Points, in no order, along strands that fork, close into loops and pass close to each other.
Points whose rows are less than 72.6 apart are linked; no others are. Some points are linked to none.
Z_874: [ -1  -4  14  33 -17 -12  -4 -12  18  24   4 -19  -4  28 -33 -11 -41   0
 -40  17  29]
Z_200: [  9   6  15  11 -16  22 -48  29 -22   4  49   8  11  -5 -31 -11  10  -3
  -1 -17  27]
Z_857: [ 12 -23  25  31   5  56  44 -40 -16  -9  -1  -3   4   2   5 -16  -7  20
  26 -11 -14]
Z_191: [-12 -19  35  25  -3  31  26 -45 -14 -24   9  -3 -16   3 -42 -48  -6  14
  -3   8  12]
Z_839: [  6 -10  27  16   6 -12 -37  19  -3  -1  31  -6 -16   3 -35   4  -6 -25
  -8  18  39]
Z_205: [  3   9  -3 -33 -25 -10 -32  15  -8  15   2  12  18   5  -1 -14  -3 -13
  20 -17 -11]
Z_15: [  2 -18  18 -17  11 -46 -28   6   9   2 -34 -45 -37   1  27 -21  12   1
 -25  11  37]
Z_644: [  3  16 -11 -26  -7 -38  20  -8  25 -20 -31 -31  20  -6 -14   7 -13 -20
 -15   3   0]
Z_697: [-30  20   6  15 -27   0   8 -25  12  20  13 -12  -3   4 -18 -35 -29   3
 -11  -7  -4]
Z_235: [-37  21 -39 -27 -14 -35 -21  17  17   9  -1   8 -26  -7   0 -22   5   4
 -10   5   0]
Z_950: [ 17 -21  -1  34 -20  -9 -17  26   7 -15  17 -16 -22  -6  34 -33  -8 -13
   8  18 -11]
Z_319: [ -7  -6 -17 -10  -3  30 -10  15  -8  20  11 -12  51  19  23  13   3 -21
  29  -2  12]
Z_122: [ 16   7 -40  -4 -38 -27  21  -6  25   9 -12  11   5 -18  26  21 -18  -7
 -18  -2 -40]
Z_629: [ -2  17 -16   9   4 -23  15   7   7   4 -19   0  33 -28  -3 -18  -5  17
 -33 -18  10]
Z_176: [ 18  40 -19   0 -28  36   2 -12  -3  -2  -1  -3  17 -19 -13  -5  17  18
   6 -58 -14]
Z_785: [ 16   1  11   3  -6  34 -28   5 -27  23  13  -7  23  -8  26 -28  23  34
  16 -52   3]
Z_161: [ -1   2  22  14  -9 -23 -39   6   5   7  19 -22 -35  18  -6  -7 -12 -30
 -17  21  13]
Z_6: [ 41 -35  26   8 -10  -7  -3   3   8  10 -14  12  18  -3  -9   1 -26  -4
  18 -11  -5]
Z_469: [ 20  -7  12  35  -7  64  22 -29 -15   4  11  24   8  13 -47   2   0  32
   0 -19   6]
Z_539: [  5 -11 -29   3 -37  12  51 -10  25   0  -3   3   6   5  -3  11 -35  22
  25   3 -33]
Z_145: [ -9  24   4   7 -20  16 -36  16  -8  18  39  21 -14   0 -35 -11   5   6
   0 -21   7]
Z_354: [-26 -11  -3 -29   5 -28 -10  -2  29  19 -13   4 -49  20  -3  31  -8  -3
  11  27  -6]
Z_249: [  1  -4  -7  -1  -7   3  11   4   4   8  11  -6 -11  22  29  16 -25 -13
  19  24 -34]
Z_39: [ 31  22 -17  26   7  26   1  26 -22 -22  15  -2  30 -10   0  11  21  -5
 -10  -8   4]
Z_417: [-14  25  11  17   8  -5 -31  30 -31   1  38   7 -11  19  27 -28   6   8
 -28  24  -9]
Z_245: [  7  18   2  -4  -6  24 -24  18 -29  25  16  -7  49   7  25 -21  13  14
  -7 -31   5]
Z_366: [  7 -24  25  18   2  57  38 -48  -8  16 -12  21  10   4 -18   8  -6  21
  24 -24 -14]
Z_968: [ 11  38 -19   5  -7  18  -7  33 -23 -25  30 -10  21  -7  -3 -25  22  26
 -13 -23   2]
Z_908: [-19 -11  30 -15   3 -14  11 -30  11  -1 -13 -44 -30  12  11 -12 -20 -11
  22  15  -8]
Z_243: [-21  -3  -3 -35  33 -33  -4   0   6  19 -35   2  35   1  15  18  12 -15
 -18   3  22]
Z_177: [-11  38 -39 -12 -18 -12  -9  28  -4 -12  15   9  -3 -14   4 -22  13  15
 -11 -10 -11]
Z_7: [-28  -8 -35 -15 -24 -14 -30   8  16  19  -2  13 -28 -13  30 -21  12  -4
  20  -3  -6]
Z_875: [  6 -42  15  35  -4  37  31 -21  -2 -13  -1 -17  22   4  -5 -36 -16  10
  20   4  21]
Z_519: [ 16 -15  36  17 -10  -1  -1 -15  -4  -9   2 -11  31 -16 -40 -27 -16  -8
 -13 -16  37]
Z_536: [-43  35  -5   5 -21  -4 -31   4  -9   3  28 -11 -18  -4  29 -39  15 -21
 -10   9  -5]
Z_246: [ -4 -14  -7  12  15  -7 -34  26 -16  -7  12  -8  16   2  33 -11  23 -32
 -11  29  33]
Z_499: [ 23  29   8  -2 -15  10 -24  13 -33  -9  21  21 -11  -8  28 -16  20   5
   0 -18 -38]
Z_858: [ 20  35 -33 -21  -8  18  12  13 -13 -45   7   8  -2  -7  12  25  24  -2
  14  -4 -42]
Z_28: [  6   4  -8 -18 -17 -39  -8  16  20 -21   1 -46 -19  27 -12 -16 -22  -6
  -9  28  11]
Z_260: [ 26  27 -17 -15   1  -3  40   3  -9 -43   2   7  -7 -18  -1  22  -1  10
   4  -2 -44]
Z_491: [  4  -7   4   7  16  17  34 -13  16 -45  -9   1 -16  -8 -44  31   6 -12
  15  13   2]
Z_409: [ 16  -8 -31 -10  14   7   4  16 -18  -8  -8  36  -4 -10  52  25  28  21
  11   0 -28]
Z_574: [ 15  18 -18 -36 -36 -27 -29  15 -12  -6   7  28  -2  16  10  -3 -11 -10
   8   7 -39]
Z_376: [ -5  36 -23  -7 -13  31 -39  16 -18  14  29  26  -3  10 -21  24  29 -11
   7 -14   1]
Z_711: [ -6 -17  -7  15  -3  27  56 -36  10 -12 -26  -8  43   6 -26 -11 -16  12
 -11   4   7]
Z_656: [-20  18   3  19   5 -10  -6  -5  13  35  13  -6 -11  36 -27  18 -29  -8
 -36  26  10]
Z_769: [ -3  23 -17  -6  -2  29  39 -22  15 -10 -22  13  23 -26 -22  31  18   0
   8 -31  -8]
Z_527: [  2 -44  29   8  10   2  12 -24  17 -13 -14 -11 -34  -5 -26  -3 -12  -1
  35  12  12]
Z_478: [-16  11 -31 -13  -2 -16   3  -9  22  12 -30 -10  27   8  41  29   2 -38
 -14  16  -7]
Z_359: [ -1   3   1   1  -6 -17  28 -16  25   0  -6  -8 -23  21 -17  19 -33   7
 -11  25 -18]
Z_129: [-27  -7   8 -45   5 -18   3 -17  23  15 -26  15 -18   3   7  42   1 -17
  25   2 -26]
Z_944: [ -6  -9  -1  34 -17  -1  31 -25  20  16  -5 -11  13  23 -34 -26 -42  21
 -41  19  20]
Z_153: [-11   5  26   5   2 -17  -1 -17   6  24  -6  24 -21 -13 -37  -9 -16  15
 -17 -18   2]
Z_436: [ -2  -6 -18  34  -3  39 -13  33  -8 -10  39 -14  -5 -15   4 -14  26  13
  17  -9  26]
Z_627: [ -7  19  24 -20   7  -6  14 -26   1  -3 -12  15   7 -16 -64   5  -8  -1
 -12 -22  12]
Z_275: [ 30  23 -35 -24 -24  27 -11   9 -16 -15   9  23  -7   6  20  31  31  12
  31 -18 -43]
Z_90: [ 13  -8  11 -20  -3  40  24 -10 -11   5   1   5  32  21 -31   1 -14  50
  34 -28 -10]
Z_501: [ 13 -12  10 -16  30 -39   8  16  -4  -6 -20   0  18  -4  13  -4  -8  17
 -13   5  -4]
Z_253: [ 26 -21 -12  -5 -10 -15  26  11  25 -34 -19 -12   3  -8  -7   7 -17   1
  24   6 -15]
Z_231: [ -4  17 -12 -30 -33 -43 -37  -9  18  21 -12   4 -24  19   4  10 -12 -40
 -17  15 -14]
Z_421: [ 12 -20  24  29 -32  15   2 -17  11 -17  18 -23 -11   5 -16 -30 -25 -19
  23   9  -3]
Z_506: [  3  22   5  22 -25   0  15 -16   3  -2   6 -29  16   3  21 -17 -28 -32
 -12   8 -30]
Z_103: [-15  12   5  25  18  -7 -34  -2  -9  37   9  31 -14   5   7  12  15 -25
 -33  12   8]
Z_945: [ -5  -4 -20  17 -17  30 -25   1  -9  30  16  21 -24  -4  50   2  23  -3
  24 -12 -25]
Z_866: [ 36  -9   1  -4  -2 -29 -30  13  -5  18 -14  53   2 -15   5  19   2  -6
 -17  -8 -21]
Z_715: [  4  12  15  34   5  14  28 -30   1 -16   0  -4  -5 -16 -29  -3  -6 -12
 -22  -4   0]
Z_847: [ 15  22 -15 -14   2  28  -8  25 -29  15  18  -7  59  25   1   4   5  32
   1 -27   3]
Z_391: [ -8  24 -35 -13  10   7  -5  33 -29 -11  23  14   8  22  42 -13  19  26
  -3  19 -18]
Z_626: [ 18  -4 -18 -30 -23 -38 -22   1  -5   5   0  39 -15  23  44  16 -10 -10
  -1  30 -39]
Z_19: [ -7  -4  18   1   5  30  14 -20   2  15   2   1  30  12 -25  21 -12 -18
  16  -7  14]
Z_755: [ 15   8   8  -4  -9   0 -40  14 -25 -15  23  14 -12   5  27 -15  15 -28
  15  12 -17]
Z_689: [-19  14 -30 -23  16 -28 -12  21 -23 -11   0  24  -3  13  47 -20  14  16
 -19  30 -12]
Z_773: [ 10   4  -1 -24   0 -35 -44  34 -24  -2   4  39   1  -7   6 -31  16  18
 -12  -9   2]
Z_59: [ 21 -11  21  -6 -13 -30 -10  -2  12  -1 -18  -9  16 -14 -20 -16 -17 -17
   0 -14  13]
Z_377: [-19   2 -17 -37   4  12  15   7  11  10 -13  26   0  -3 -13  32  12  24
  37 -23 -17]
Z_936: [-30  -3  -8   4  26  -3  17   7   8 -29   5 -44   0 -16  -5 -24   9   3
  -4  13  39]
Z_710: [ 13  -6 -29 -21   4   1  -6  14  -3  11  -6  63 -13   1  28  47  26  15
  12   0 -35]
Z_229: [  2 -14   1  -5  29 -14  19   2  28 -35 -26 -19 -10  -9 -19  44  12 -23
   2  20  12]
Z_669: [  2 -26  21 -28  16 -23 -23  13 -10   1  -7 -23  25  12  29 -15  -6 -22
  17  18  16]
Z_815: [ 33  19   2  23   3  44  35 -14 -22   3   4  -2  31   9  15  20  -7  27
  -2 -27 -36]
Z_522: [-22  16 -13  29 -21  -3  -6  11  16   3  24 -25   0  -2 -12 -34 -16  -8
 -21   9  17]
Z_115: [ 24   4  27  -5   2 -45   3 -21  12 -18 -27 -30 -47  -3  17  11  -9 -11
 -26  11 -11]
Z_439: [-13 -11 -19   4  17 -23 -20  20   8 -13  -6 -22 -20  -3  40 -11  17 -17
  -9  32  23]
Z_863: [ 21   8  -3  18  15   3   3  12  -5  -8   0   0  34  -9 -15  23   7 -29
 -22   3  15]
Z_706: [ -1 -23   4   0 -19  15   0   3   8  -3  11  17 -18 -13 -49 -31  -4  39
  27 -23  19]
Z_758: [ -1  -9  27  27  14  31  19  -7 -22   7  11 -11   5   0  36 -16  -8   9
  20  -7 -15]
Z_714: [-18   7  24 -28   1 -15 -18 -12  -2   0   1 -13 -28   7   1  -1  -1 -34
  24   9 -11]
Z_218: [-10 -28  15   7   6  42  11  -2 -11 -15  23   1  -3  -1 -42 -23   4  38
  29  -8  36]
Z_194: [-29  11   8 -39 -11 -36 -40 -15   9  18 -11  -2 -26  10   0   0   7 -38
   6   8   5]
Z_922: [ 27 -21 -17  -6  26   7  12  31  -6 -26 -12  15  14 -12  29  27  22   0
  27   2 -15]
Z_392: [-10 -12   1 -36  -7 -39 -38  22  -9  -5   0 -17   4  15  33 -36  -3 -14
  12  23  10]
Z_790: [  5 -11  -2  19 -38   7 -19  11  12   4  18 -12 -18  -4  14 -27 -11 -16
  31  -2 -17]
Z_422: [ 12  -8  15  24  30   1  -7  -5 -12  15 -15  14   6  -8  35  26  15 -37
 -10   4  -9]
Z_463: [-16   8  -1  -7  12 -41 -42  -5   1  33 -14  31 -30   9  13  14  14 -18
 -38  22  10]
Z_845: [  3  15 -39 -19 -36 -11   5  -9   4  -1  -8  18   1 -13  46  17   8 -23
   5   2 -46]
Z_267: [-23  21  -6  -1  -9  40  34 -27  -6   9  12  12 -13  11 -24 -14  -8  42
  13 -19 -21]
Z_114: [ -8  21   2 -33  14   7 -21  -1 -14   8  -4  23  34  11 -11  42  26 -44
   1   2   5]
Z_395: [  2 -15  13  13  -7  21  18 -18  16  16  -3   1  10  23  -4  31 -25 -24
  21  11 -13]
Z_147: [ 21   9   2  23 -30  46  11 -16  -4 -26  15 -15  26  -6 -34 -21   0  -7
  11 -24  11]
Z_113: [-21   3  50  21  17  26   4 -17 -28  -1  26 -19  -5  -6   6 -31   1  -3
  12  -4   4]
Z_89: [-25  33  -5 -15   9  21  24  -9 -18 -16   5 -14   1 -12   9 -14  12   4
  15 -18 -20]
Z_329: [ -4 -17  -7  27  40  23   9   9  -6  15  -6  17  -2 -19  33  23  28   0
   3  -5   3]
Z_754: [ -6  12 -20 -27   9   7  15  -3  -1  -7 -24   3  39  -5  41  32  19 -33
   6   1 -20]
Z_77: [-14  -1 -27  35   2  12   8  24   6 -18  18 -10 -20 -22  16 -27  13  20
   2  -1   6]
Z_412: [ -6  26   1  30  -9  46  16 -17 -14  12  23  12 -18  -2  -8 -12   6  45
  -6 -31 -19]
Z_604: [ 18  26  13  43   5  22  -4  11 -17   7  25  20   9  -8 -33   0  -1  14
 -35 -14   8]
Z_889: [-37  -2  39  30   7  24  12 -30  -8  -9  26 -25 -24  -5 -16 -43  -5   0
  -3  10  17]
Z_794: [ 13  22 -36 -27  13  18  13  34 -25 -15  10   0  39  19  19   8  14  32
   9  -9 -13]
Z_461: [ 12 -14 -21   5   6 -18  29  11  25  22 -29  18  39  -6  20  33 -16  10
 -18  -6 -13]
Z_405: [-30   2 -15 -16  38 -18 -12  15   0  23  -3  -4  25  25  14  23   6 -12
 -22  34  33]
Z_336: [-20  19  17  -1 -25 -28   9 -35  20  21  -9  -8 -19   7 -33 -26 -38  15
 -31  -3  -5]
Z_821: [ 26  22  29  14 -10  33 -16 -10 -26  14  21  18   4  11   2  18  -1 -23
  10 -16 -31]
Z_264: [ 23  -2  24   6  -2   2  26   0 -16 -24  10   4  -1   1 -19 -23 -23  32
   2  -7 -21]
Z_121: [  4  -6 -25 -24  -7 -42   2  -3  17  11 -17  23 -17  21  40  44  -5 -10
 -17  32 -31]
Z_212: [  3   0  10 -12  13 -20  30 -25  41 -19 -45 -32 -28  15  -3  57   2 -11
 -21  20   4]
Z_843: [  7 -26   8  11   0  34   2   0   2  21  -6 -14  51  -1  -8  11  -5 -18
  28 -16  26]
Z_920: [  2 -43   2  19   5 -13  -6   6  24  39 -24  -4  12  -6  27   1 -15  -9
   6   1  18]
Z_813: [  9  -7  12 -29   7 -48  -8  -9  24   2 -52 -35 -45   8  28  11   4   0
 -24   9  16]
Z_123: [-14  43 -12 -19 -11 -30  -8  -3   2   8   3   1   1  20  -4  11 -15 -21
 -34  20 -17]
Z_829: [  6  19   6  21 -22  -5  -4 -24  -1  21  -3   1  -1  -9  29   5 -10 -43
 -15  -6 -33]
Z_987: [ -7  -9 -13  -1  14 -46   9  10   6  10  -7  -2 -31   9  35   0 -19  33
 -24  23 -18]
Z_974: [ 10 -36  -5  -9  25 -29 -32  30  10   8 -16  21  -7  -5   5  16  12  -5
   8  14  23]
Z_198: [-33 -16  41  -1  15  -5 -17  -8  -4  -2  28 -24 -37  -2 -25 -26  -3   1
  12  10  35]
Z_303: [ 22   3 -11 -10  -6   8 -57  22 -33 -18  22  28  13  14  21  -6  34 -29
  11  12   9]
Z_652: [-17 -17 -17  38   4  34  -7  19   5  25  26   2   3  -9 -10  -7   8  10
   7  -8  38]
Z_308: [  9   6   3   2   4  13  52 -20   2 -47  -5   2 -20  -9 -27  18  -7  16
  11   8 -29]
Z_414: [ -5  -6   4   2   5  37  -9  17 -15   8  31   5  -6  17  -5  13   3   3
  39  -2   3]
Z_642: [-16  -7 -16   2 -36  19  40 -26  23 -11   6 -15 -13  18 -20 -18 -35  11
  23  15 -20]
Z_636: [ -3   4 -12  35 -14  25  11   2   5  10  14  12 -18 -22   9 -17   3  28
   0 -23 -13]
Z_745: [-11 -28  16  41  33  -2  21 -17  23  18 -14  -1 -32   0 -17  12  -9  15
 -18  18  30]
Z_774: [ 20 -23   2  22 -10 -28 -16  15  12  20  -8 -23  25  11  27 -18 -29  -8
 -17   9  10]
Z_31: [  0   0  -7   7   5 -29  30 -10  22  25 -34   6  29  -7 -11   1 -26  23
 -32 -13   1]
Z_748: [  5 -15 -11   0   0  30  -4  13 -11  19  -6  -3  20 -14  37 -16  20  40
  31 -41  -4]
Z_543: [  4   6  17 -40  -7 -25 -18  -4  -7   0 -19  -3  28 -17  -4 -14  -3 -24
  12 -24   0]
Z_564: [-13 -43  14  28  17  12  44 -39  17   2 -24  12 -28  -3 -26 -15 -11  36
  -6  10  11]
Z_703: [  1   2 -20 -18  17 -60 -17   6  -2  -1 -22  15 -24  11  53  -3   8  19
 -44  30  -3]
Z_610: [-30  -2  -5  -6  11   7  36 -26  16 -28 -11 -47  10  -1 -28  -6  -3 -13
   3  19  41]
Z_996: [-35  19  -4  23 -16   3 -29  21  -5   4  40 -26   4  -5  20 -46  12  -9
 -22   7  24]
Z_579: [-15  35   3   2   5 -36  -6  -9   4  20   2 -18 -15  29  -1   8 -18  -9
 -58  23   1]
Z_530: [  7  12   7  35  -3  44   8   7 -13   1  33   9  11  16 -45   6  -9  17
  -5  -6  13]
Z_635: [ 20  -2  33  15 -12 -27  12 -20   3 -20  -2 -16 -39  -5   8 -20 -28   3
 -13   8 -26]
Z_880: [ -3   8 -53  -1 -11   7 -38  28  -4  15  12  41   0   9  20   5  31  -5
  -5  15  13]
Z_597: [ 10  -2  23   8 -12   3 -26  24 -15 -20  48 -18  10   6 -40 -14 -15 -12
   0   9  34]
Z_919: [-21  13   6 -22  -9 -12 -18  27 -16  -8  29 -14   8  -8  -9 -51   0  25
   5 -13  13]
Z_515: [ -3   1   1 -10  10 -10 -37   2  -2  17   0  15   9  22  -5  42  13 -56
 -11  29  21]
Z_989: [ 15  -3   7  22  -5  34 -18  -4 -20  29  18  33 -25   3  26  25   9 -10
  16 -10 -34]
Z_98: [ -7  11  13 -20   9  38  -5  -8 -17   0  12   6  13 -16 -49  15  22  12
  25 -38  26]
Z_230: [ 11 -27 -19 -26  24 -11 -21  29   2 -13 -21  34  12  -3  16  30  34 -11
  20  10   9]
Z_185: [-17   6  12  -2  22 -15  -8 -14  20  19 -15  13 -21  -7 -30  42   9 -29
 -13   3  13]
Z_832: [ -1   1  -1 -35  14  -3 -30  28 -23 -24  13   8  -6 -24 -17 -13  35   1
  21 -17  21]
Z_160: [-32 -16  -4  18  21  26  12   7   2   5  28  -5 -11  -4 -30  -7   3  19
  10   7  39]
Z_431: [ -8 -26  22  -5  17 -30 -23   8  11  15 -12 -51 -20  25  21  -5  -6  -3
  -9  25  44]
Z_665: [  5  -1   5 -11  -9 -16  26 -21  22 -11 -22   8  11  -3 -73  -4 -24  14
 -18  -8  13]
Z_928: [-35 -17  -1 -37  19 -27  -4  11  13  17  -7 -12 -19  14   3   0  -8  13
  24  18   9]
Z_286: [ 11  10  35  -1 -13 -37 -46   7  -8   0  16   3 -30   1 -10 -20  -6 -21
 -18  10 -11]
Z_772: [ 10 -28  13  10 -29  13  53 -54   1 -16 -19   7   0   7 -18 -40 -37  27
  -9   6 -25]
Z_529: [-29  -5   5  -3 -11  34  45 -44   5  -4   2   2 -18  15 -32 -13 -20  20
  23   4 -18]
Z_458: [-12 -10 -25  18  19 -21   5  24  17 -25   1 -32 -20 -14  10 -16  12   5
 -11  23  29]
Z_893: [  8   3 -11 -26  -8  -8  30   1  18 -40 -21 -13  25 -10 -29   8  -8  -7
  21  -6  -4]
Z_764: [ -1 -37  22  12  26   9   0   0   8   1 -11  -1 -15 -22  -7   7  10  -4
  28  -6  21]
Z_204: [ -4  -8 -19   6  11 -34  18  -5  22  22 -22 -11 -18  17  44  28 -16   3
 -29  28 -12]
Z_666: [ 15  17  -3 -13  19 -38 -16   5  -4 -29 -18   3 -20  -4   2  18  21 -33
 -26  24   0]
Z_553: [ 14  49   4 -14 -31  11 -17  -4 -22  -5  17  11   0 -10  -9 -10  12   2
  -3 -38 -38]
Z_561: [-10  -9   3  26  26 -14   7 -14  34  15 -24  -4 -36 -11 -18  33  10 -10
 -28  10  29]
Z_905: [-29   4  -9 -26  11  18   9   1   3  15  -4  11  10 -11 -21   4   8  20
  25 -26  11]
Z_172: [-12   5   4 -36  -5  12  20 -11   6  12 -17  17   6  -5   8  33   3  -6
  33 -20 -40]
Z_27: [  5  -5  -9 -16  20 -12   9   2   6  -4 -16  50 -19 -11  12  64  23  -4
  -2   6 -33]
Z_108: [  3 -21  -9 -14  -4 -15  25  -7  18   5  -9  39 -38 -26   8  43  -1  20
  15  -7 -38]
Z_504: [ 36   0 -23 -21 -22  32 -46  15 -21  -6  16  15  -2  11  20  11  39   2
  42 -24 -16]
Z_969: [-10  19  24   5  25  18 -10   2 -41 -10  19 -18  18 -13  23 -18  24 -17
  -3  -8   7]
Z_724: [ 15 -39   0  36 -19  10  11   3  22 -13   4 -24  12   2 -15 -25 -27  -3
  11  11  24]
Z_333: [ -2   8   6   1 -23 -29   6  12   5 -17  11 -25  -6  -8  -7 -60 -25  30
  -6  -2  -4]
Z_269: [  4   9   5   7   5 -11  -1   3   1  22  -3  32 -14 -14 -15  17  -3  14
 -13 -12 -14]
Z_736: [  9 -26  24  21  18  -8  50 -39  10 -17 -29  -6 -25  -8  -9  -1 -17  27
 -14  12  -7]
Z_730: [  9  13  -6   6   5 -21 -23  -8  12  -7 -10  -7 -20  14   2  35  10 -56
 -28  32   5]
Z_734: [ 18 -20   1   8  -2 -35 -23  31  -7  16  -3  22  -1 -10  37 -29  -5  22
 -16  -4 -10]
Z_916: [-12  20 -43 -24   9 -14 -15   4  -7 -10 -19  43  -4 -23  27   8  43  -5
 -11  -3  -6]
Z_641: [  7   4  -9 -14  24 -23  -5  24  -6 -34   1  10 -19 -19 -13   3  19  -1
   5   6   3]
Z_215: [ 36  14  22  19 -25  31  10  -6 -19 -38  19  -1   3 -13 -38 -30  -3  21
   6 -27 -13]
Z_143: [ -3   8 -15  14  12   2  29   8   9  -9   1 -20  29   9  -8  14 -16  -8
 -15  18   7]
Z_154: [ 12 -22  13  20  26  16  16   4   0   5  -8  27 -18 -20  -1  20   5  22
  15 -11  -9]
Z_43: [  2   3  44   4  13 -11  15  -4 -23 -18  18 -12   6  13 -28 -32 -27  18
 -18   8   0]
Z_88: [ -1 -13 -20   1  -4   9  -8  19  -1  16   6   2  22  21  41   9  -4 -15
  24  17 -14]
Z_356: [ 10  16  10 -10  19  10  -8 -10 -17   3 -17  24  28  -5  20  37  25 -46
  -3  -5 -12]
Z_640: [ 15   5 -15   9 -21 -32   6   5  18   2 -16 -32  19   9  34  -7 -28 -16
 -26  18 -13]
Z_792: [ 17  -8 -27  12 -26 -13  35 -14  22  10 -10  21 -15 -37  18  27 -11  17
  -6 -11 -34]
Z_490: [ 12  23 -20  -3 -31  44  -8   2  -3  -8  15 -25  32  -5 -14  -5  18  -3
  25 -38   8]
Z_941: [  1  -5  23   6  44   0 -21  17 -34 -18  18 -10  10  -4  23  -4  24 -28
 -11  21  29]
Z_637: [ 14  22 -19  22   3 -27   6  20   1 -28  -3  -4   5 -32 -13 -20   3   6
 -44  -6   7]
Z_883: [-11  12   3 -32   2 -26 -40  32 -20  -8  17   8  14 -20 -14 -34  18   6
  -7 -15  29]
Z_881: [-14 -48   5   7  22   5   9   2  21  16 -20 -19   4  -4  20   7  -1 -10
  28   8  25]
Z_607: [ 19   5  -8  10  -3  17  36 -11   3  13 -18   6  40  -8  19  19 -14   5
  -1 -22 -26]
Z_449: [ -3   1 -20 -16  23  53  -2   6 -15   6   3  -7  27   7  11  29  39  18
  38 -30  11]
Z_497: [  6 -23 -23  -6  11   4  36  19  19 -28 -15  -6   6  -3  18  27  -3   5
  29  16 -18]
Z_692: [-12 -13  35 -16  26 -29 -25 -10  -7  14 -11 -35   8   9  12   3   2 -31
 -11  15  38]
Z_814: [ -7  10  -2   8   8   3  49 -24   8 -18 -17 -31  39   6 -14  -5 -21  -4
 -22  11  11]
Z_373: [ -9  11  -9 -31  -7 -39  -2   3  29  -8 -23 -40  -7  18 -24  11 -13 -10
 -19  19  23]
Z_406: [  4  13  55  -6   0 -30 -24   6 -20 -12  17 -11 -13  -2  -9 -38 -11   1
 -13   2 -10]
Z_717: [ 11  21 -35  16   1 -42   8  14  22 -12 -18  -7  -9 -11   7   5  -5   2
 -52  15   3]
Z_611: [ 39   2 -14  -5  -5  29 -49  27 -29   6  15  24  20  15  17  14  38   3
  13 -21   6]
Z_322: [-19  20 -22   2   0  15 -44  15 -13  25  19  36   0   6  -3  14  30 -27
 -11   2  19]
Z_242: [-24 -10  -9  -6 -17  12 -11   1  -2  34   4   8 -20  -8  45 -20   4  10
  31 -14 -24]
Z_428: [ 19  31  26  21   7  44  17 -22 -28   5  14  18  -3   2 -10  16   2  19
  -5 -30 -33]
Z_241: [  3 -17 -19  14 -22  18  63 -32  32 -10 -25   7  21  -1 -17  17 -23  16
   4  -4 -13]
Z_148: [ -4 -21  29   4   9 -17  12 -18  17   4 -13 -43 -18  25  -2 -15 -28   5
  -9  24  21]
Z_3: [-22   6  -3 -28  19 -22   4  -8  27  19 -38  13  20 -15 -16  36  10 -14
 -10 -10  11]
Z_716: [-13  -2  21   6   4  -4 -20  -2 -12  33  -1  11  13 -23  14 -29   8  -2
 -10 -26   9]
Z_688: [  2 -20  33  15 -22  22  11 -36  -9 -24   6  -6   9 -10 -60 -48 -10  -1
  -8  -8  32]
Z_677: [  6 -28   0  14  22 -28 -22  13  22  -1 -19 -10 -21 -16 -13  18  19 -15
 -15  13  48]
Z_288: [ -4 -15  20 -10  30  45  -1   3 -21  -3  22  -8  30 -14 -35  21  15   3
  17 -19  53]
Z_69: [-33 -15 -12 -31  29 -15 -13  31  -5  16   5   1  11  20  10   2   0  10
  12  20  21]
Z_798: [  9 -13  26  17  -9  -5  43 -43   6 -24 -12 -26 -27   6  -2 -31 -33  16
 -10  13 -19]
Z_397: [ -2 -44  19 -12   8  -7  32 -27  36 -22 -32 -10 -18  13 -33  27 -16   6
  30  16   7]
Z_600: [  9   2   0 -20  -7  35  -1  15 -20  12  24 -11  42  23 -30  -2  -4  55
  24 -32  16]
Z_313: [  5  -3 -12 -18  -8  38   5   1  -8   1  -1  -9  -6 -14  21 -11  22  37
  53 -42 -19]

How many points has the smallest loop of links through each point below? Write none if it is on no loop.
Z_245 | none
Z_989 | 19
Z_936 | 13
Z_319 | 6

A piece is all that can be reached along the links. How many separate loops has the piece of each point below (a circle has one, a figure eight two, a Y none), and how many tips (points with one link)?
Z_794 | loops 2, tips 8
Z_3 | loops 0, tips 6
Z_406 | loops 0, tips 3
Z_843 | loops 1, tips 0
Z_734 | loops 0, tips 8
